Each row is a point on a landscape with many valleys, with its height.
From any point a ball rolls to the lowest of the 6 points nearest to it. It stops when none of these is lower. Distance is the straight distance between rows; heights are no part of it.
kotot h=108: [ 85  87  84 147 127 113 120 108 152 142 159 153 136 171 127  96 132 137
 112 137 157 132 135 131 127 136 103  98 144 147 119 121  97 141]
Meb h=256: [135 148 143 104 156 132 143 137  91 129  87 121 140  74 128 136 131  95
 133 109 129 124 108 156 159 111 130 141 131 102 130 132 137 107]
vatag h=389: [106 145 129 124 145 125 108 114 115 141 135 110 128 115 115 150 141 127
 129 138 137 128 125 141 136 139 137 126 130 131 122 128 125 136]
puza h=212: [153 160 140  99 148 157 136 132  92 129 113 112 132  72 115 182 150 120
 143 124 101 132 118 151 150 120 159 115 110 110 120 142 147 117]
vulik h=417: [218 154 130 117  60 142 161 110 153 114 166  94  86 173 128 136 160 140
 124 183  84 202 158  91  92 125 105 111  94 148 150 141 118 161]
rurat h=344: [105 138 142 114 161 118 100 134  89 147 104  95 135  78 120 143 142 114
 148 137 127 104 121 153 165 124 174 147 124 107 134 140 140 136]
Zikem h=125: [143 136 147  96 169 152 110 153  78 142 103  80 129  42 119 190 160 116
 168 150 105 120 119 153 160 106 200 110 106 102 136 158 151 132]
daku h=368: [155 144 122 143  90 126 134 118 141 120 177 101  86 174 124 151 158 150
 115 159  88 163 151  91  76 148 131 117 117 164 142 140 126 167]
novu h=443: [155  80 114 183  77 137 143 102 192 123 169 189 146 214 161  82 109 146
 118 149 124 149 103 124  96 111  66  98 145 156 136 131 104 147]
baza h=302: [136  92 134 129 116 141 155 108 148 124 121 184 155 149 140  88  83 104
 105 108 158 166 116 142 126 119  80 137 140 123 135 116 123 110]
sil h=246: [214 163 120 115  85 160 157 141 129 103 134 105  88 108 138 169 144 129
 150 106  77 158 140 116  99 125 114 112  90 132 144 132 160 109]
vapu h=247: [ 95 131 118 120 152  98  90 125 110 155 131  91 111 115 105 162 147 139
 140 153 139 102 147 127 155 130 175 122 115 130 111 129 121 143]
gar h=407: [138 133 144 100 150 133 161 132 115 103  97 146 149 103 134 108 104 104
 114 103 152 136 118 150 147 118 100 154 137 107 126 120 130 101]
Sok h=315: [127  85 111 170  91 126 139 115 183 125 174 181 141 203 146  89 116 138
 107 139 131 148 115 121  90 132  83  93 151 159 131 127 103 145]
nuzum h=309: [153 126 141 109 135 138 158 123 132 111 105 157 155 107 134 107  92 105
 117  96 148 156 117 143 135 113  89 131 135 115 131 111 134  91]
bodu h=283: [118 148 132 107 162 130 113 120  99 146 125 106 129  93 112 169 144 125
 141 133 126 116 127 143 155 132 162 127 114 127 130 135 139 143]
nokan h=288: [166 171 137 126 112 149 146 125 136 117 143 136 115 118 123 159 133 128
 126 110  98 163 116 110 111 134 111 123 125 133 131 129 145 119]
sev h=250: [142 103 123 174  75 131 140 114 185 117 175 160 118 203 141 103 132 150
 108 164 120 156 118 102  66 129  89  99 134 159 132 126 105 154]
peved h=581: [ 55  76  83 129 137 103 109 126 128 135 135 144 145 164 133  76 127 140
 119 130 164 103 141 150 135 130 117 136 146 118 113 107  91 114]
lef h=226: [180 173 130 107 129 160 150 137 114 125 123 111 106  78 119 190 149 121
 158 109  81 142 132 143 128 117 148 107 109 121 124 141 149 109]
ribul h=429: [116 104 135 118 141 130 153 119 139 123 112 158 160 139 134  87  98 115
 110 110 157 153 121 155 133 126  95 149 153 119 132 120 122 106]
Kifo h=149: [197 175 122 114 108 161 167 144 130 113 118 125  97  94 135 170 131 122
 152  95  74 150 131 126 109 124 115 110 106 138 140 136 161  98]
vop h=594: [ 63 100 125 133 154  92 100 149 103 139 101 114 141 106 140  90 127 139
 134 132 147  70 131 135 156 139 154 164 143 108 122 133 126 129]
bego h=381: [233 164 126 117  68 147 168 144 147 105 125  94  82 115 145 151 133 132
 161 123  77 176 143 109  94 114  93 109  90 141 153 136 150 119]
rasu h=378: [181 144 136 132  73 127 141 114 163 110 179  95  84 184 128 140 159 142
 115 179  91 181 158  89  75 134 109 115 112 160 141 141 120 168]
dadi h=281: [147 165 139 111 140 141 141 117 116 125 123 129 134  97 112 154 132 118
 128 108 124 145 123 143 139 130 131 125 123 123 122 134 133 114]
fod h=560: [102 123 126 124 147 115 128 111 123 136 124 132 140 127 117 121 124 127
 116 129 155 129 131 150 135 137 123 144 146 131 124 123 115 132]
tugo h=353: [100 137 124 126 152 112 104 123 127 146 139 114 124 125 103 158 147 135
 131 136 139 115 141 137 139 143 147 119 125 135 128 131 119 148]
masi h=736: [ 86  94 116 129 140 121 131 123 135 124 130 148 151 147 128  87 116 134
 118 124 166 125 135 162 131 137 104 150 159 123 123 119 105 128]
mes h=230: [135 147 134  95 169 136 117 142  89 138 100  97 140  69 120 152 141 110
 144 135 128 115 113 156 170 119 159 135 116 106 136 146 138 129]
lizo h=292: [ 67 100 117 141 152  76  78 164  90 151 105  95 112 120 125 120 143 123
 130 149 131  69 139 112 170 137 193 139 126 111 109 133 118 120]
Fope h=312: [ 99 133 114 127 145 105 103 119 128 146 143 117 116 139 102 153 141 139
 131 146 137 113 148 123 138 145 150 113 124 142 118 126 112 145]
rin h=373: [139 141 141  96 148 127 152 129 111 106  95 136 153  84 130 114 108 102
 124  94 145 139 117 154 150 113 108 151 129 108 123 123 133  99]
rikur h=572: [ 77 117 148 131 170 108  92 154  79 133  86 101 145  76 138 114 132 118
 144 122 127  67 114 137 159 139 173 168 140  92 135 138 152 127]
Kepi h=215: [207 165 135 126  82 149 155 136 153 111 140 122  95 127 135 140 139 130
 135 116  90 170 131  95  91 122 100 117 108 132 142 125 143 117]
rop h=245: [ 78 119 111 133 150  83  79 150  92 158 115  86 108 117 116 142 147 125
 141 152 132  87 144 120 171 135 190 121 119 125 107 120 114 131]
gotip h=293: [175 176 127 125 103 156 129 120 127 118 160 101  87 135 115 165 156 139
 129 134  74 162 147 108  95 139 143 121 105 146 139 140 143 141]
Ralak h=737: [ 32  77 120 138 151  86  98 161 102 129  89 145 151 127 146  73 122 141
 120 119 141  39 127 120 157 133 166 148 150  97 103 126 114 109]
sop h=682: [ 76 108 137 126 150 119 119 137 105 124 104 125 162 110 139  95 120 131
 124 126 154  89 120 155 146 132 131 176 156  99 130 130 126 120]
vegi h=410: [176 139 134 122 116 142 158 127 151 109 123 162 138 109 137 118  91 108
 123  88 128 152 113 122 118 113  80 115 123 136 130 118 145 102]
Digin h=253: [181 135 143 129  94 152 152 121 167 113 128 166 136 142 143 115  91 118
 124 103 132 156 115 112  97 109  84 115 126 133 134 122 136 110]
nas h=448: [133  85 127 155 103 140 148 106 166 129 146 188 157 183 142  84 102 127
 104 122 150 160 113 143 109 128  78 120 155 137 137 118 112 133]
Pote h=63: [160 103 141 121 122 143 160 121 148 116 107 175 157 131 143  93  77  94
 114  97 148 153 119 139 128 102  79 137 137 118 118 115 131 104]
roz h=238: [101 117 101 146 120 124 120 116 163 131 166 147 119 183 119 126 141 142
 111 138 136 138 137 120 100 147 113  92 137 160 117 119 113 152]
kur h=703: [ 63 105 156 121 157 121 119 153  90 117  74 140 180  85 147  75 115 125
 134 101 138  60  96 143 153 142 152 189 164  83 130 127 142 116]
feso h=408: [ 55  87  98 142 146  82  77 155  97 133 111 119 120 156 131  85 145 131
 121 145 144  65 139 111 161 128 171 137 133 100  90 116  90 114]
tize h=294: [189 154 129 114 115 145 162 140 141 106 119 145 120  96 134 141 106 115
 143  87 109 148 119 120 121 115 101 109 116 135 124 126 155  98]
ref h=251: [116 144 122 115 153 120  97 124 110 152 127  91 116 108 104 185 148 134
 145 149 126 109 146 131 155 133 183 120 109 132 132 138 136 150]
digu h=441: [112 119 153 110 169 131 101 142  71 142  84  82 138  62 133 136 146 104
 154 130 119  85 113 147 167 122 179 155 128  98 141 139 155 129]
vupig h=359: [161 159 135 140 109 141 129 117 135 115 164 121  96 157 126 156 158 146
 111 141  94 155 141 100  91 144 137 118 115 153 137 142 139 155]
zit h=199: [187 175 131 116 116 160 155 134 124 123 130 117 102 105 124 180 145 129
 145 113  81 152 130 122 121 123 128 112 105 134 135 141 154 114]
Sot h=203: [180 121 132 163  70 147 153 119 177 113 172 144 112 196 151 105 135 143
 104 167 118 168 126  92  79 120  83 114 129 145 142 128 112 148]
Lekeb h=232: [149 119 121 168  84 130 140 124 170 120 178 133 115 195 131 117 150 144
 110 163 116 158 130  87  73 140 102 114 124 160 140 127 117 156]
Sibu h=259: [137  92 140 107 135 138 166 126 138 107  95 169 169 124 141  89  84 104
 105  91 167 143 122 154 136 110  77 161 140 104 142 109 128  91]
zilum h=369: [116 141 135 106 161 126 124 129  96 131 105 110 151  84 125 137 131 107
 134 123 141 119 116 158 159 125 140 148 126 109 130 131 130 123]
vav h=394: [104  72 103 148 115 126 138 109 165 131 162 181 150 186 140  92 115 138
 110 131 151 153 121 135 108 134  91 101 153 145 127 118 101 139]
ruk h=261: [205 153 140 134  71 136 152 127 153 116 164 104  94 166 135 140 146 138
 119 152  92 183 141  90  86 123 106 119 104 140 153 134 130 138]
kagon h=87: [ 67 109 144 124 165 108 113 147  93 130  89 124 156  98 137  94 118 129
 132 123 143  74 119 142 153 134 156 176 146 100 124 125 131 127]
pizi h=445: [120 136 141 116 149 128 123 116 110 130 122 115 145 106 120 129 128 119
 129 122 150 137 125 151 142 133 132 143 132 125 122 123 130 132]
Zik h=630: [ 84 117 155 114 149 125 121 152  99 120  90 128 161  94 144  86 128 123
 140 117 144  81 107 150 158 132 145 182 152  86 134 129 132 122]
foru h=345: [ 99  90  97 158 104 118 132 107 169 133 170 171 135 191 130 101 122 143
 118 135 143 143 125 126 100 140  97  92 145 153 119 123 106 142]
poma h=260: [211 153 131 133  67 146 165 124 179 101 129 137 112 129 151 118 107 135
 140 114 116 157 123  90  82 106  63 117 108 130 147 123 138 120]
buv h=241: [ 97 122 111 139 126 113 123 111 144 135 154 140 124 152 113 131 125 139
 119 134 149 129 138 119 112 147 121 110 137 154 122 126 102 147]
numo h=274: [ 93 113 133 126 171 103  86 152  81 164 105  69 118  94 120 155 145 117
 146 153 122  77 133 131 176 133 199 137 117 120 142 133 143 132]
muto h=748: [ 90 120 163 110 154 127 131 154  87 105  66 121 167  83 150  92 124 112
 123 108 136  76  99 150 164 126 151 185 152  77 132 136 142 110]
zagul h=114: [201 158 132 132  82 149 161 134 158 107 139 141 113 130 144 129 111 119
 129 115 107 160 122 101  95 119  97 119 116 132 134 123 139 117]
Zabop h=77: [110 136 109 148 121 120 116 113 148 134 164 133 113 161 104 145 142 142
 116 139 136 134 139 110 108 145 132 104 124 168 121 128 121 150]
zop h=397: [177 168 132 124  90 149 132 118 132 120 167  92  80 162 122 159 170 152
 120 155  75 161 151  99  89 136 135 122 102 151 142 146 139 159]
nor h=342: [117 154 135 113 157 130 121 120 103 134 123 111 135  95 105 157 142 125
 137 133 138 123 125 146 151 129 147 138 121 119 122 134 133 131]
Memeb h=322: [ 95 125 118 128 156 101  98 126 103 149 123  98 124 116 112 139 140 130
 139 146 150  99 136 129 148 129 162 138 128 127 115 125 113 137]
dol h=489: [ 89 131 140 122 167 111 106 138  96 144 109  92 139  90 129 135 135 122
 145 140 139 100 128 148 164 127 155 162 131 106 127 132 129 125]
gidop h=120: [ 72 105 111 134 147  95  94 141  97 145 109 103 130 121 122 112 140 129
 135 139 147  85 140 131 153 134 155 145 132 125 120 129 111 127]
Puvap h=202: [193 175 127 112 109 152 161 137 131 106 118 133 115  90 130 164 127 119
 152  95  96 147 115 127 121 123 111 112 106 144 122 129 163 100]
Fenu h=621: [ 59 102 149 123 151 116 121 149  97 108  82 138 170 104 145  80 114 134
 127 117 146  71 110 152 150 139 136 186 165  87 128 118 127 120]
vesi h=370: [ 54  90  94 132 137  94 103 135 110 132 124 124 127 150 131  89 129 138
 115 140 163  93 147 134 147 126 141 136 138 124 104 115  91 121]
nuzal h=504: [100 122 158 111 165 126 106 153  72 132  89  91 147  58 139 121 143 112
 149 127 121  79 105 149 164 127 171 161 133  81 138 142 161 125]
mupe h=254: [143 163 132 112 148 148 121 118 116 141 130 109 117  95 103 189 149 139
 137 136 107 128 134 132 132 130 161 117 111 123 132 138 141 134]
pulur h=236: [159 170 131 118 130 158 132 117 121 127 138 111 111 120 115 185 156 139
 133 120  91 155 131 121 114 132 150 118 111 141 127 141 143 138]
biz h=393: [104 124 130 130 136 128 129 114 136 135 142 143 139 143 120 116 124 132
 118 124 149 141 129 138 122 138 115 123 139 145 121 123 118 135]
lif h=355: [ 94 113 120 132 131 123 125 112 144 138 147 145 136 154 118 113 118 136
 117 134 154 145 134 137 115 144 115 111 147 147 119 120 106 135]
dil h=623: [ 34  68 107 152 150  87  76 171  97 131  95 140 146 156 145  77 143 126
 102 127 136  49 141 103 162 125 183 140 140  93  77 120  93 108]
dotid h=275: [218 161 129 131  65 148 165 136 167 101 131 123 103 123 149 127 112 129
 151 111  98 163 127  89  88 105  74 119 100 134 150 128 147 115]
med h=709: [ 35  81 138 134 159 100 103 159 100 127  84 135 164 108 144  79 117 138
 126 112 135  41 117 129 160 139 163 160 157  93 112 126 134 118]
Nofig h=296: [166 155 141 121 119 147 149 125 139 119 128 148 135 121 129 138 115 117
 124 102 122 160 112 127 121 121 104 120 130 131 121 122 142 112]
botil h=301: [162 127 145 116 122 143 150 121 148 108 111 167 145 121 133 108  88 110
 116 100 135 152 117 127 127 115  82 120 128 124 126 111 137 102]
ret h=289: [128 156 129 124 140 135 121 116 121 131 150 115 117 125 107 177 152 140
 131 130 114 133 137 126 125 141 144 113 109 140 126 131 134 141]
nudo h=755: [ 55  86 125 128 142 111 118 142 112 121  99 141 167 123 138  73 118 140
 117 121 156  80 126 146 146 141 124 182 162 104 126 122 119 117]
Nuneb h=179: [144 142 141  94 163 142 130 141  78 135  93  97 141  47 121 160 149 105
 158 126 111 112 108 167 170 110 163 127 112  97 130 145 145 123]
mem h=180: [170 129 140 160  86 144 141 121 171 114 166 147 127 182 138 113 128 138
 109 148 119 162 126 103  82 129  99 124 131 146 128 123 117 134]
dofos h=290: [126 151 137 115 162 144 101 126 101 158 130  84 112  95 108 203 156 140
 158 150 104 114 146 137 152 126 191 105 103 127 135 149 151 144]
bir h=249: [104 133 124 113 167 116  85 133  82 160 110  74 110  86 110 172 150 127
 156 159 119  99 142 137 165 129 194 121 109 126 141 133 139 138]
megog h=211: [138 164 130 121 142 154 120 119 112 134 153 104  98 122 100 190 159 145
 137 135  83 132 148 121 121 138 171 111 101 136 128 147 142 148]
lebol h=323: [145  88 132 165  94 138 148 102 176 130 158 197 145 198 150  86  99 138
 107 140 139 156 100 123 104 118  79 104 152 152 135 122 106 134]
reke h=425: [139 107 135 136 116 134 151 111 148 118 134 176 151 157 128 100  94 119
 103 113 154 158 118 147 121 132  93 129 148 134 134 119 112 121]
tobu h=450: [190 135 136 132  80 157 152 117 176 101 125 167 132 125 157  97  74 117
 137  95 126 157 109 113  97  98  63 116 124 133 135 121 149 112]
tinor h=409: [150  96 139 139 106 141 160 107 163 119 125 191 159 162 147  81  78 115
 104 106 149 163 109 138 123 109  65 124 144 125 136 116 123 111]
zapem h=635: [ 66  85  99 135 136 103 123 125 129 129 129 136 137 143 128  90 122 135
 120 134 167 110 144 141 133 135 120 145 149 124 118 122 102 130]
rik h=423: [ 63 109 129 133 168  89  99 153  86 145  92  94 130  99 127 110 129 129
 140 135 130  65 132 126 168 136 178 155 133 108 121 138 143 133]
kan h=297: [152 144 130 156  88 127 134 112 158 117 176 118  95 186 134 136 156 146
 108 163  99 163 140  89  73 146 110 115 119 156 139 128 114 163]
Kanu h=291: [120 145 128 129 141 124 128 114 134 136 161 134 123 135 114 154 133 130
 124 135 131 138 129 127 117 145 128 121 131 146 123 128 119 142]
fito h=360: [ 89 113 108 133 134 113 117 114 136 135 146 133 130 148 113 122 128 129
 123 133 155 130 137 132 129 140 124 120 140 149 121 116 107 140]
mafi h=667: [ 68 104 110 130 146 107 112 125 116 133 122 122 133 133 125  99 122 137
 122 135 159 100 133 154 141 141 127 150 144 126 116 120 101 132]
Miva h=599: [104 114 130 115 148 123 135 127 122 129 129 146 150 130 127 107 112 127
 113 121 164 136 123 152 127 130 118 147 153 122 121 120 113 122]
Dipa h=299: [ 87 126  98 127 148  85  93 127 114 162 139  96 106 144 103 159 148 136
 136 157 140 101 150 120 161 130 168 116 119 129 101 128 105 135]
Kabe h=497: [ 96 131 130 118 161 117 104 125 102 141 123 110 135 103 119 131 128 125
 133 132 147 108 131 140 151 132 147 147 140 122 130 131 128 135]
romes h=575: [ 62 108 147 130 158 111  99 151  84 125  84 115 160  87 141  88 128 125
 138 117 136  60 116 137 163 138 169 177 143  89 131 141 142 130]
bikel h=228: [ 86 113 113 130 152  86  78 156  86 177 117  75  99 115 107 166 156 126
 144 164 114  81 148 115 184 129 210 106 108 126 115 129 117 126]
dovot h=234: [137 110 125 162  96 136 146 114 171 124 169 168 133 184 140 108 120 135
 111 142 130 154 112 114  86 138  88 101 148 153 126 123 110 143]
lod h=490: [252 163 121 123  71 141 188 139 161  98 127  93  79 101 143 146 118 137
 184 117  91 166 145 113  83 107  72 118  94 148 162 135 160 135]
Fevo h=325: [111 147 123 131 145 118 107 112 120 155 143 106 110 128 101 180 141 147
 137 145 128 114 144 124 133 138 165 116 116 144 119 136 126 150]
feluk h=643: [ 84  97 130 124 147 127 135 131 119 126 108 145 161 125 138  79 112 130
 105 124 167 115 120 160 138 137 103 175 156  98 131 121 118 117]
Terim h=475: [185  98 135 137  87 161 153 105 181 103 127 190 151 141 153  73  55 129
 134  88 135 154  99 115  98  85  47 118 123 131 137 113 139 115]
sige h=362: [ 72 113  97 134 135 100 105 128 132 139 137 125 121 148 113 125 137 131
 126 140 166 113 147 128 137 137 135 114 131 150 111 125  94 138]
Mezu h=188: [116 133 119 146 119 129 123 116 152 128 161 143 126 160 116 134 137 137
 115 139 129 142 129 109 102 145 116 112 143 159 123 126 116 147]
fup h=69: [ 57  91  90 135 140  92  97 139 114 137 131 118 122 152 129 101 141 130
 122 149 164  95 148 130 147 119 144 120 139 128  97 115  84 121]
muz h=107: [207 163 125 122  87 153 163 138 158 101 119 137 109 100 137 144 105 123
 154  88 105 153 124 109 101 121  86 118 112 144 141 129 163 101]
zato h=356: [214 166 132 120  77 145 158 129 140 107 153  94  86 147 131 153 152 129
 128 143  75 182 143  98  94 124 109 115  98 137 151 131 136 134]
Kub h=186: [176 151 135 141  90 146 149 130 163 117 156 140 120 163 135 131 135 129
 109 136 105 166 131  96  91 128 103 114 123 143 136 134 132 131]
Tob h=653: [101 130 146 111 152 129 139 135  96 114  93 127 157  91 142 102 122 110
 128 110 143 111 111 154 154 129 132 172 146  92 127 128 124 117]
bor h=671: [ 92 125 138 116 160 116 120 131  99 131 103 112 151 102 123 111 127 119
 134 129 146 103 116 148 153 131 145 167 143 102 131 125 126 131]
minuv h=237: [158 163 143  95 156 141 135 127 101 125 112 122 139  81 122 156 138 114
 143 114 118 130 112 154 152 121 141 127 117 115 118 133 142 111]
nusi h=229: [118 152 118 138 132 116 117 116 140 142 161 114 101 148 103 173 155 152
 117 138 122 124 149 109 112 147 141  99 114 161 126 126 130 151]
Gafe h=216: [179 116 147 151  87 149 150 115 180 113 144 177 139 167 151  95  93 126
 106 120 128 158 110 105  92 104  74 114 136 139 137 121 127 129]
reto h=317: [111 123 136 109 176 124  77 148  82 173 104  75 106  82 112 198 155 125
 154 158 110  96 152 131 167 121 222 104 108 122 153 142 151 137]
nimag h=117: [106 143 117 132 143 120  94 126 107 155 143  84  88 135  89 207 161 144
 142 153 114 105 157 114 151 129 193  93  99 146 120 146 132 148]
misi h=375: [124 117 145 114 140 140 154 124 131 117 103 160 154 123 123  94  95 107
 115 100 158 140 117 154 140 123  92 150 145 107 129 116 127 102]
rarog h=449: [115 103 121 149 129 132 131 111 158 133 152 166 143 169 128 108 113 128
 111 128 148 147 123 135 104 136  97 114 145 144 129 122 110 144]
dav h=273: [191 169 131 122  98 160 140 130 131 115 152 110  93 128 123 162 155 131
 131 123  83 173 131 112  99 130 122 118 108 134 132 134 143 136]
Babun h=131: [163 137 143 144  97 149 150 121 167 112 151 163 136 164 144 119 112 127
 112 118 129 162 112 115  91 120  96 116 135 145 131 118 129 123]
gadib h=411: [171  87 134 152  87 152 150  99 181 118 133 204 147 188 157  78  74 129
 106 112 144 155 101 128 105 104  64 113 142 133 141 122 114 125]
bog h=352: [104 122 143 111 173 120  85 150  79 154 101  74 124  76 127 149 149 119
 155 143 124  90 127 138 164 127 193 145 119 108 139 144 149 145]
fikez h=220: [201 169 133 122  99 152 157 136 141 109 132 130 107 116 135 144 121 119
 140 101  92 158 125 109 104 128 101 120 114 136 125 131 156 106]
fil h=233: [ 93 131  98 132 133 101 110 120 138 142 155 115 103 153 106 152 150 142
 124 146 133 120 146 113 127 143 145 102 116 152 111 128 109 153]
Mesez h=775: [ 89 112 123 122 147 111 125 132 119 130 109 136 153 120 126  90 121 130
 118 134 163 107 126 152 140 134 127 156 152 118 127 117 112 123]
goken h=298: [141 160 116 141 113 130 123 118 131 125 165  96  83 162 115 170 166 152
 121 146  88 146 150 101  90 154 147 108 103 164 137 137 133 163]
Gan h=280: [199 132 144 150  70 153 156 130 179 104 140 157 127 158 153 102 103 139
 120 126 117 161 112  94  82  97  73 122 111 131 144 129 130 119]
kop h=505: [208 154 127 130  73 148 167 128 176  99 122 144 124 107 149 114  88 125
 153  98 115 154 124 104  90 112  60 121 109 140 144 124 157 109]
Difoz h=221: [160 144 139 127 120 145 151 117 155 120 136 157 139 141 133 134 110 120
 112 110 127 158 122 116 110 123 102 111 131 137 122 117 131 117]
Vomet h=354: [139 137 137 124 135 140 147 115 138 121 129 154 153 129 126 115 112 112
 111 112 137 153 123 138 124 124 104 128 137 132 122 117 129 120]
teg h=526: [ 47  76  94 141 145  90  92 148 104 132 113 128 128 156 148  79 135 144
 117 138 148  67 146 119 153 126 157 143 140 107  97 116  90 110]
dedi h=614: [ 74 111 116 122 157 107 112 128 117 135 114 114 139 115 125 106 129 136
 130 133 157 103 135 145 146 135 141 159 143 117 121 125 116 127]
Duno h=336: [ 52  93 112 142 150  81  76 166  91 145 109 102 116 137 131 105 138 117
 129 146 138  58 148 109 164 129 187 138 130 102  94 124 106 117]
fipad h=213: [178 112 139 166  80 146 152 115 186 115 158 179 127 196 153  99 115 136
 110 144 126 160 114 108  87 115  86 117 135 148 137 124 116 144]
nemu h=525: [ 99 108 139 110 143 137 144 136 115 111  91 145 169 111 147  84 104 113
 112 108 154 110 114 163 144 124 109 180 154  95 138 119 127 108]
doka h=189: [157 144 137 141 107 139 140 119 159 120 152 151 128 148 126 135 129 124
 109 127 125 159 124 111 103 137 110 119 135 145 131 125 132 133]
kalop h=148: [122 156 113 143 123 122 114 117 138 130 165 102  90 163 100 180 156 152
 124 147 104 125 152 110 105 145 156 109 109 160 119 135 126 164]
kav h=306: [134 156 126 135 120 134 130 112 141 126 155 124 106 144 111 163 148 135
 115 125 109 142 133 113 101 148 137 109 126 155 125 135 137 144]
Koliz h=295: [ 99 121 123 125 145 100  79 156  87 186 117  61  89 123 107 197 159 135
 145 179 109  91 160 120 182 133 229  90 108 129 130 128 139 135]
kifut h=214: [125 148 137 106 170 136 106 131  86 152 110  91 127  72 111 169 146 127
 155 142 114 117 128 150 160 122 179 126 105 106 142 145 147 139]
zubo h=498: [115  96 126 143 123 130 140 111 152 134 136 168 152 161 132  96 105 119
 111 118 162 148 124 157 121 134  95 131 158 142 134 113 115 127]
Muva h=272: [144 149 141 133 129 142 132 115 136 126 143 146 136 128 120 143 120 125
 114 113 139 152 117 132 120 134 117 121 133 139 132 127 135 124]
nugo h=549: [101 130 144 108 159 119 120 143  82 131  90 104 149  83 133 112 135 115
 136 124 134  94 114 157 163 131 147 170 139  90 133 140 137 131]
nati h=331: [176 113 137 128 103 150 156 112 166 113 116 182 146 136 144  87  77 114
 123  85 143 164 113 120 114 102  68 117 129 128 133 118 136 104]
vizot h=169: [103 128 128 121 155  95  81 150  92 168 116  81  96 106 102 170 150 128
 151 162 122  85 146 124 176 127 201 113 111 131 128 138 129 140]
nivib h=204: [178 169 129 108 129 158 159 136 127 113 111 126 115  89 123 176 130 120
 142  94  97 145 110 133 128 124 126 112 112 122 123 133 154 102]
sobip h=363: [163 154 129 106 135 143 159 127 128 119 109 148 133  99 124 133 109 108
 130  90 132 144 113 137 135 118 105 123 120 121 121 126 147  98]
teme h=372: [ 74  83  76 137 131  94 101 128 134 138 142 142 121 168 128  98 135 131
 123 136 173 106 150 131 142 129 127 111 136 136 109 110  87 121]
dis h=343: [188 149 133 124  97 152 162 131 160 106 122 161 134 115 142 119  93 124
 139  96 115 164 115 105 108 117  85 112 125 137 124 121 146  94]
gune h=147: [101 140 121 119 169 110  90 125  94 155 120  81 116 102 112 163 146 131
 148 152 139  98 142 137 162 133 178 127 115 128 123 129 133 143]
gosil h=122: [139 169 125 133 131 151 115 114 125 135 160  99  91 137 104 189 160 150
 130 137  87 142 151 116 106 141 160 112 104 144 131 143 146 151]
feka h=444: [121  79 133 136 119 136 153 102 156 133 129 179 162 163 137  83  91 127
 112 108 155 157 114 153 132 121  90 142 155 123 139 116 110 123]

Where does a ball stop that starts at each point below?
sobip => Zikem
vulik => muz
nas => Babun
nugo => Zikem

Call two points neighbours if one is among the 6 nearest of the other. Go from one point of each pair to the other, from neighbour to neighbour, staying as low as possible. Name the highest point that can't be avoided.
kagon and Zikem => rik
Babun and gidop => lizo
fup and muz => sige
nimag and gune => vizot
Zabop and Zikem => lef
muz and gosil => doka
Zabop and gosil => kalop
muz and Babun => Kub
